Each scene shows the same named points in several views. A view is turned or mirrored, and shifted as a whole, has a little noise and may leave points out.
In the rows, zero is written as 128.

Scene 1
View 1
zem: [124 109 159 173  88 131 148 127 150 132  80 140  98 151 108 126 113 131
 123 128 156]
fafef: [112 118 169 185  91 139 174 145 184 144  75 190  84 159  78 236 117 181
 104 128 137]
kese: [110 109 131 129 139 126 145 112 146 117 129 131 107 151 120 127  78  99
 154 154 171]
mive: [119 117 163 167  99 118 147 130 155 127  89 136  94 163 101 131  98 138
 128 137 166]
mizu: [116  79 115 111 123 146 168 123 129 129 116 167  80 131 135 166 172 114
 164 141 115]
sinap: [139  74 130 144  92 141 141 109 128 131 101 126 105 128 126  96 149  89
 151 129 139]
bip: [121 110 157 164  79 130 145 101 130 137  57 129  94 157 130  81 120 122
 132 117 146]
mazo: [161  95 150 144 100 149 140 160 146 128 125 134 137 123 109  99 128 131
 111 147 153]
suf: [122 113 140 133 122 154 159 146 137 125 121 160 122 130 137 126 117 128
 119 144 146]
muto: [109 104 133 115 134 114 159 136 137 115 123 148  73 158 119 148 132 131
 165 158 146]
gotuf: [ 93 131 135 141 126 173 169 118 138 134  98 177 125 133 160 138  87 118
 109 126 145]
pizo: [108 144 152 131 134 149 163 135 151 128 112 163 122 156 130 138  72 155
 109 150 155]
Nel: [125  82 133 150  89 141 146  98 126 135  80 133  95 136 135 101 144  91
 151 120 136]
Nenu: [121 127 129 111 136 193 162 123 132 137 121 169 159 119 165 108  88 124
  98 139 133]
saf: [125 107 158 171  91 128 143 137 142 124  92 132 104 144 117 100 116 118
 126 130 167]
Rup: [ 90 106 124 144 126 161 169 129 137 125 111 177 107 125 152 157 117  98
 131 129 148]
Fekuf: [ 67 117 141 174 100 124 158 117 109 113  69 144  70 146 174  82 120  74
 148 112 176]
Pufo: [109 138 139 118 154 150 160 134 156 122 137 161 132 149 128 148  57 140
 117 161 162]
Bele: [104 128 150 144 132 121 149 141 148 112 123 137 105 157 121 121  73 124
 133 155 183]
subo: [134  77 137 176  82 164 153 146 141 135 100 158 120 104 127 132 157  92
 114 116 144]
guma: [120  94 113 113 126 180 160 103 128 138 115 163 131 117 156 126 124  97
 132 132 122]
Zoz: [151  51 108 120 107 156 145 102 141 138 124 139 112 114 112 145 161  83
 164 137 117]
rize: [107 126 121 104 137 184 163  93 122 138 105 163 141 131 176 100  90 112
 120 133 126]
mam: [119 123 124  96 163 146 146 104 150 122 147 136 137 150 125 128  49 118
 143 167 160]
zurad: [ 92 135 148 126 131 119 156 130 123 113 102 141  84 166 148  94  99 131
 144 148 164]
puz: [139 114 156 135 105 153 164 187 133 125 117 169 115 127 133 118 158 163
 101 146 138]
View 2
muto: [134 139 118 178 122 117  65 118 137 151 130 104 113  88 126 113  85 152
 136 100 111]
bip: [111 101 187 144 102 117  93  94 100 113 117 136 121  98 127 146  93 139
  65 127  98]
fafef: [ 56 198 131 183  98  99  89 119 140 192 146 185 151  71  80 100 166 140
  94 119 101]
pizo: [108 110 127 178 130  87 119 113 140 174 163 115 141 113 121 134 130 148
  92  76  97]
subo: [161 146 211 135  91 103  89 104 118 134 130 176 137 127 111 107 116 126
 125  95 100]
puz: [165 117 137 126 120 103  78 114 126 148 174 159 134  95 119 126 151 107
 127  90 102]
zurad: [126  80 136 167 139 105 100 118 123 142 127  84 113  91 134 135  92 146
 102 102  89]
zem: [114 131 168 157 104 107  93  95 123 147 116 146 132  99 119 128 121 140
  76 121 108]
Nenu: [140  94 165 154 119  84 130 114 125 146 200 128 146 155 125 143 105 142
 115  36  88]
Bele: [135 103 138 182 136  91 109 103 148 172 113  93 128 109 134 124 119 155
  92  98 106]
sinap: [158 129 191 144  92 123  73  89 113 111 121 139 117 126 134 129  69 144
 111 101 116]
rize: [121  88 171 162 117  94 127 121 114 129 189 112 135 150 126 145  70 152
 115  43  81]
gotuf: [105 109 175 169 119  84 131 129 123 154 165 129 141 131 108 124 106 146
 113  64  73]
mazo: [181 120 159 137 107 104  85  77 134 147 147 149 137 130 138 136 132 129
  98  89 127]
Nel: [133 125 197 148  93 122  80  99 104 107 119 137 116 117 127 130  64 145
 106 108 104]
mam: [136 111 123 200 126  93 115  92 156 171 155  78 136 151 145 138  82 177
 101  49 119]
Zoz: [160 174 179 159  79 128  58  91 126 120 144 150 123 143 130 115  50 157
 146  74 128]
mive: [112 128 149 169 113 105  94  93 133 159 111 130 130  93 123 130 126 147
  72 124 111]
Rup: [124 132 178 173 115  93 108 134 128 153 142 131 131 122 105 100  93 149
 144  73  81]
Fekuf: [125  77 213 155 126 103 112 134 100 117  81 101 106  93 118 115  73 143
 110 125  63]
suf: [148 122 155 157 118  97 100 113 133 153 160 134 135 125 121 120 113 137
 127  70  98]
guma: [138 126 181 158 101 103 102 116 119 127 175 134 132 149 121 126  66 151
 138  52  94]
mizu: [133 164 148 164 101 126  57 129 119 129 157 137 115 104 112 103  62 146
 170  81 102]
View 3
Pufo: [155 145 197 165 168 143 147 102 104 163 112 146 149 163 153 118 145 132
 112 155 165]
mive: [136 150 136 185 127 125 108 119 118 180 121 151 126 129 127 143 159 126
 142 122 130]
pizo: [140 147 197 158 147 134 137 118 104 168 107 146 141 152 140 112 148 129
 120 138 148]
zurad: [132 140 142 167  99 144 167 121  96 172 123 143 155 150 167 123 147 105
 144 136 133]
suf: [134 170 183 164 127 138 146 143 121 150 135 161 145 133 163 134 151 146
 123 133 168]
Bele: [155 157 144 182 132 137 142  99 103 178 123 149 148 155 147 135 151 121
 123 153 144]
mizu: [122 136 160 156 147 166 155 170 115 135 182 158 144 113 198 173 129 164
 151  94 158]
rize: [105 140 198 155 133 145 166 156 135 115 107 150 160 133 195  99 138 111
 133 161 179]
saf: [127 175 130 189  99 121 119 135 133 167 129 161 134 119 141 142 165 124
 139 133 145]
Nenu: [120 166 220 153 135 135 160 151 136 124 106 158 155 138 177  99 149 130
 117 160 191]
Nel: [102 147 118 185 106 137 130 165 150 134 143 159 141  97 182 153 152 119
 161 127 154]
puz: [131 194 200 149  93 128 148 158 113 173 144 171 136 131 145 140 168 171
 126  93 166]
mam: [154 124 174 175 173 149 159  89 121 152 109 148 163 166 181 133 158 120
 127 171 189]
Zoz: [121 144 142 183 156 154 133 163 161 119 170 170 145  99 206 189 156 161
 155 118 199]
Fekuf: [109 170  97 188  74 142 151 161 113 141 146 143 151 110 175 119 114  86
 140 158 104]
gotuf: [119 160 195 162 145 140 138 154 120 130 119 144 143 127 160 100 121 122
 117 153 144]
sinap: [111 158 121 188 106 136 136 158 156 137 148 168 144 101 187 166 165 131
 157 128 174]
bip: [ 98 146 122 182  88 120 119 152 143 156 113 154 132 105 150 131 164 100
 163 123 133]
kese: [150 139 132 189 150 148 145 103 119 157 133 149 155 145 175 148 149 119
 133 159 162]
subo: [118 202 155 185 115 127 112 179 153 130 159 171 130  88 158 153 146 158
 125 127 164]
View 4
Rup: [116 140 175  85 161 136 102 135 105 142 125 125 119 162 164  91  70 130
 102 113 119]
kese: [131 130 164 101 119 128 115 139 128 174 167 129 153 139 141 116  89 112
 114  89  90]
saf: [119 177 162 114 131 150 150 149 132 153 149 129 122 120 136  99  72  95
 141 142 101]
guma: [153 135 152 100 176 126 114 128 129 174 103 108 112 185 161  92  72 126
 108 107 119]
Pufo: [136 135 150  85 160 142  71 124 101 160 165 119 140 142 111 135 101  99
  89 101  87]
Bele: [119 148 167 101 122 139 107 144 110 157 177 138 140 125 123 128  93  91
 115 108  87]
subo: [139 168 168 102 168 166 161 132 123 130 110 105 101 131 166  67  57 127
 136 134 128]
Nenu: [169 150 135  85 191 122  89 118 105 175 112 107 101 167 135 125  76  88
  96 121 108]
pizo: [116 156 148  93 165 146  78 134 106 155 157 125 127 145 105 129  98  94
  97 129  89]
fafef: [ 42 173 163  92 192 217  87 133 117  94 163 109 144 125  93  73 103 165
 101 168  99]
sinap: [142 155 165 130 138 139 170 150 157 173 118 116 120 157 160  79  69 122
 145 117 111]
bip: [ 99 189 149 124 132 130 151 160 157 179 132 133 122 150 137  94  66  95
 147 167  99]
mive: [ 93 173 161 112 132 161 127 149 135 150 168 129 141 123 115 102  88 109
 130 143  89]
mam: [159 118 143  94 142 123  87 122 125 190 167 115 156 151 120 137 101 104
  95  78  81]
muto: [107 128 190 135 135 156 118 162 129 147 154 138 132 172 128 103 115 131
 113  90 100]
mazo: [171 164 155 124 163 172 156 131 127 150 137 106 104 122 119 107  88  93
 136 117 102]
zem: [ 98 179 157 111 143 161 139 147 139 149 149 123 130 127 126  90  77 112
 135 153  98]
puz: [143 168 175 133 189 183 129 149 103 120 123 121  75 151 111 109 103  91
 121 129 117]
rize: [152 144 137  90 175 100  88 129 123 194 106 117 112 192 148 120  70  94
 100 122 107]
suf: [141 150 164 106 167 151 115 136 110 147 132 119 107 151 133 109  87 104
 112 114 110]
mizu: [115 123 190 133 168 158 125 154 136 141 112 123 116 199 154  73 101 161
 112  93 123]

Which points are out of place in each view (at most two, in the order of its rows)? Write none if all are in place.
view 1 => none
view 2 => suf
view 3 => none
view 4 => none
